The views of a scene show one set of named points, each view turned or mirrored, and shifted as a whole, with a little noise and some points left out.

Scene 1
View 1
kubu: [ 10  -5   5   4  17 -19  -4  15  11   2   2 -11 -10   8 -12   4  -3  19
  10  -7   7   1]
gesi: [ 14   2   3   0  21 -34   1  14  15   1  13  -1 -19  35 -13  -4 -11  14
  17  -8  17   2]
muno: [ -4 -17  29  -6 -16  23   0  27  13  -5  19  -8   1 -29  -3 -13 -10  32
   8 -20   1   8]
loro: [-15 -13  25 -12 -27  22   6  19  21 -12  19  -8  -9 -20  -1 -11 -11  26
  -2 -33  10  11]
Genu: [  4  -4  20 -10  -4  -9   7  21  19  -5  31   7 -15  19  -6 -22 -20  22
  20 -18  17   7]
tum: [ -7 -11   7   1  -4   6  -3  10  15  -4  -7 -23  -6 -20  -5  13   6  22
  -9 -23   4   5]
rif: [ -5   5 -14   1  11 -32   3  -4  20  -6 -15 -20 -27  25 -12  23   8   5
 -11 -25  20   3]
rivet: [-28 -12   6  -6 -30  23   4   1  22 -16 -17 -32 -13 -34  -2  21  13  17
 -29 -45   7   9]
vuf: [-16 -19  22  -5 -26  35  -1  18  15 -10  -1 -23   2 -49  -1   4   2  30
 -11 -31  -4   9]
podab: [  1   2   2  -5   6 -26   4   8  20  -6   9  -5 -23  29 -10   1  -7  11
   6 -20  21   4]
mopub: [-16  -7  19 -13 -26  11  10  13  24 -13  17  -7 -15  -5  -2  -8  -9  20
  -3 -35  16  10]
rutiz: [  9   5  -8   1  22 -40   1   5  17  -1   0  -9 -24  38 -13   9  -2   9
   6 -13  19   2]
narod: [ -2 -28  37  -1 -18  46  -9  36   7   0  13 -17  19 -66  -1 -11  -6  44
   5 -13 -16   6]
pip: [ -5   0  -4  -2   2 -19   3   2  20  -7  -6 -16 -21  14  -9  13   3  12
  -7 -25  16   4]
View 2
mopub: [ 19  -8 -18 -14   5 -12  -2  21 -10  18 -16  -6   4  -7 -21 -13   6  12
  -2 -14 -16 -24]
gesi: [  0 -20  10 -24  22  11 -16   2   1  39   4 -18 -24 -21   2 -12  13 -12
 -17 -44   8 -33]
rivet: [ 22   5  -1  -3  -6 -13  13   7 -19 -25 -31   0   8   3 -19   0   6  34
  10   6   9  -3]
podab: [  2 -12  11 -14  22  11 -12   3   0  32   2 -15 -16 -10 -13  -7  12  -6
  -9 -42   7 -27]
kubu: [  6 -17  10 -27  12   4  -9  -2  -5  20  -4 -15 -26 -25  12 -11  15  -1
 -16 -30  15 -24]
rutiz: [ -5 -14  26 -15  27  19 -14  -7   4  30   7 -19 -25 -12  -4  -3  14 -11
 -11 -49  24 -25]
tum: [ 16  -6   4 -16   0  -6   2   1 -14  -7 -19  -7  -9 -12   0  -5  11  18
  -4  -9  13 -10]
loro: [ 24 -10 -26 -20  -2 -19   0  23 -13  14 -21  -4   3 -13 -13 -17   5  17
  -4  -5 -21 -24]
pip: [  4  -6  15  -9  16   9  -5  -1  -5  13  -5 -13 -12  -6 -11  -2  12   5
  -3 -31  17 -17]
Genu: [ 12 -20 -15 -25  17  -3 -15  19  -3  46  -1 -13 -12 -20  -7 -21   9  -7
 -15 -34 -19 -38]
vuf: [ 31  -6 -20 -23 -14 -25   9  15 -22 -15 -33   0   0 -17   2 -14   7  32
  -2  13  -6 -10]
View 3
Genu: [ -7  36  11 -15  19 -13  10   9  -1  17  -4   5  -5  -3 -11   6 -20  12
  -6  14 -41  18]
narod: [ -6  23  17   1   8   3  17 -29 -16  26   2 -13  46  26  51  48   7  23
   8 -12   8  31]
gesi: [-15  35  16   6  14  -8  28  21  -5  11 -25   1 -22  -5 -33  -3 -19  25
 -15  25 -34   0]
rutiz: [-11  32  14  15   4  -2  29  32  -3   5 -29  -2 -20 -10 -44  -7 -17  26
 -14  27 -23 -16]
muno: [ -1  27  12  -5   9  -2  11  -9  -8  20   2  -6  28  10  21  28  -6  17
   4  -3 -11  22]
tum: [  0  21  10  17  -7   8  21  11  -6  10  -9 -11  25   4  -2  20  -2  24
   3   2   8  -7]
kubu: [-14  30  17  15   7  -2  31  12 -10  11 -24  -6  -5   2 -16   8  -9  28
 -11  18 -14  -1]
rif: [  1  24   7  23 -12   6  24  40   1   0 -21  -7  -1 -13 -45  -4 -13  24
  -5  18  -4 -30]
pip: [  0  25   8  13  -6   3  20  29   0   4 -14  -5   5  -8 -30   3 -12  21
  -3  13  -8 -17]
rivet: [ 20  12   0  14 -24  14   4  19   3   4   9 -13  51  -1   1  24   0  14
  17 -12  24 -19]
loro: [  7  25   4 -11   2  -2   0   4   1  16  12  -2  32   3  11  22 -10   8
   9  -6 -13  13]
vuf: [ 10  17   7   7 -12  10   8  -1  -4  14   8 -12  49  10  21  34   3  17
  13 -12  17   2]
podab: [ -4  31   9   5   5  -4  18  27   0   8 -15   0  -9  -9 -33  -3 -18  19
  -7  19 -26  -7]
View 4
rif: [  8  -3  18  -1 -35  -3   2  10  13   9   4  17   6 -24 -28  11 -15  -2
  28 -12  11  15]
narod: [  7  -3  21  -4  42 -14 -16 -16  17  17  17   9 -33 -20  50  31  37   4
 -68   9  19 -11]
pip: [  8  -1  16   1 -27   0  -2   4  11  12   4  15   0 -21 -11  11  -1  -2
  11  -9  17  12]
vuf: [ -7   1  36  -4  17  -4  -8  -8  22   2  12   4 -18 -24  35  29  37  13
 -37   2   5  -9]
mopub: [  1   9  19   5 -22  16  -6  -7  11   9  -1   5 -10 -15  23   5  37   0
 -18  -7  25   3]
gesi: [ 28  -3 -10   6 -32  -2  -6   0  -3  33   2  23  -6 -13 -18  -2 -13 -23
   4  -9  42  20]
tum: [  4  -3  26  -4   2  -9  -5  -1  17   9  12  11 -10 -24   6  23   9   5
 -12  -3   9   2]
muno: [  8   1  13   3   7   0 -12 -12  10  18   8  10 -22 -15  33  15  33  -3
 -43   1  28  -1]
podab: [ 17   1   2   5 -37   4  -4   2   3  21   0  17  -3 -15 -12   0  -1 -12
   9 -10  32  16]
Genu: [ 21   6  -7   9 -32  16 -10 -10  -4  29  -4  13 -15  -7  15  -8  24 -19
 -21  -8  50  14]
rivet: [-18   5  49  -6  -2   2  -2   1  28 -12   9   1  -4 -30  18  29  30  22
  -6  -4  -9  -6]
rutiz: [ 23  -4  -2   3 -37  -4  -2   6   3  25   3  22   2 -17 -28   1 -20 -16
  20 -11  30  21]
loro: [  1   7  20   3 -10  12 -10 -10  12   9   2   5 -15 -16  32  10  41   3
 -31  -3  24  -1]
View 5
rif: [ -4   6 -13   2 -27  11  12 -16 -26 -45  17  -1  24  -2  19  -5 -10   0
  26  21  -6 -15]
mopub: [ 23  19 -18   9  -1   1 -18   3 -18  -4  10   6  -6  23  30 -22   6   5
 -12  -2   3  -1]
loro: [ 33  23 -17  15   2   2 -23   1 -12   2  11  12  -8  21  28 -27  13   7
 -23  -9   1   3]
rutiz: [  1   4 -18 -23 -26   0  16 -22 -17 -45  -1  10  23   4  22 -11 -12  16
  24  25  -7 -19]
muno: [ 45  26 -15  11  -1   3 -19 -14  -1   2   6  22  -1  13  22 -35  21  17
 -31  -8  -7   2]
gesi: [ 10   8 -21 -34 -20  -7  13 -23  -9 -36 -12  18  19  10  26 -20  -8  26
  13  21  -6 -17]
kubu: [ 20  13 -16 -12 -19   3   7 -29  -5 -32   1  20  21  -1  18 -24   4  21
   2  15 -11 -12]
podab: [  6   7 -19 -19 -17  -3   4 -12 -17 -31  -1   9  13  13  28 -14  -8  14
  14  17  -2 -14]
tum: [ 27  19  -9  25 -14  14  -6 -21 -12 -20  22  12  14  -4  15 -22  14   3
  -9   2 -11  -2]
rivet: [ 24  22  -7  55  -8  23 -19  -1 -25 -10  42  -4   5   0  16 -15  14 -16
 -10  -8  -5   6]
Genu: [ 21  15 -24 -27  -5 -12  -6  -8  -7 -13 -13  18  -1  27  34 -27  -1  26
  -7   7   1 -10]
narod: [ 66  35 -10  33   3  12 -27 -25  12  12  15  33   1   1  14 -47  40  18
 -52 -19 -15  10]
pip: [  7  10 -14   4 -19   8   3 -13 -20 -32  14   4  16   4  21 -12  -4   4
  13  14  -5 -10]
View 6
muno: [ 19  11   4 -27 -14  43   4 -18 -16  13 -13   5  11  17   9 -20   7  -3
  -2  14  20 -36]
vuf: [ 26  16   2 -37 -16  19  -8  -7 -22   1 -19 -15  13   9  18 -29   4 -11
  11   5  40 -44]
Genu: [ 10   7   3   0  -8  53  23 -20  -8  12  -6  20  13   3 -24 -19  11   5
 -24  10  -9  -6]
narod: [ 20  10   8 -49 -21  41  -9 -21 -17  24 -18  -5   6  32  37 -19   2  -5
  15  24  37 -61]
gesi: [ -4   2  19  14  -9  29  21  -6   6  25  -6   9  10 -13 -35 -27  -2  20
 -21   7 -25   9]
mopub: [ 26  16  -7 -13  -8  31  10  -9 -23 -11 -12   2  19  -3 -13 -27  13 -13
 -12  -5  20 -20]
rivet: [ 31  19  -1 -25 -12  -5  -9   8 -25 -17 -20 -26  20 -14   1 -39   3 -15
   9 -14  42 -31]
pip: [  8  11  12   4  -9   6   8   5  -4   5 -11  -9  16 -22 -27 -35  -2   8
 -10  -7   0  -1]
podab: [  5   8  10  11  -8  22  18  -2  -4  10  -8   4  15 -18 -34 -31   2  11
 -20  -2 -12   6]
tum: [ 14  10  12 -16 -14   7  -3   2  -9  11 -16 -17  14  -7  -2 -33  -3   4
   4   1  18 -24]
rif: [  5  10  16  13  -8  -8   9  14   0   5 -12 -16  18 -35 -37 -41  -5  13
 -10 -13  -7   9]
kubu: [  1   5  21  -2 -13  17   7  -1   3  25 -11  -5   9 -10 -16 -30  -5  17
  -7   7  -6  -7]
loro: [ 26  14  -5 -23 -11  39   6 -14 -23  -4 -14   4  16   8  -2 -24  13 -12
  -8   4  24 -30]

In a view up to two points have been moved. Name them for each view, in the order of its rows, or write -.
view 1 -> -
view 2 -> gesi, tum
view 3 -> vuf
view 4 -> Genu
view 5 -> -
view 6 -> mopub, kubu
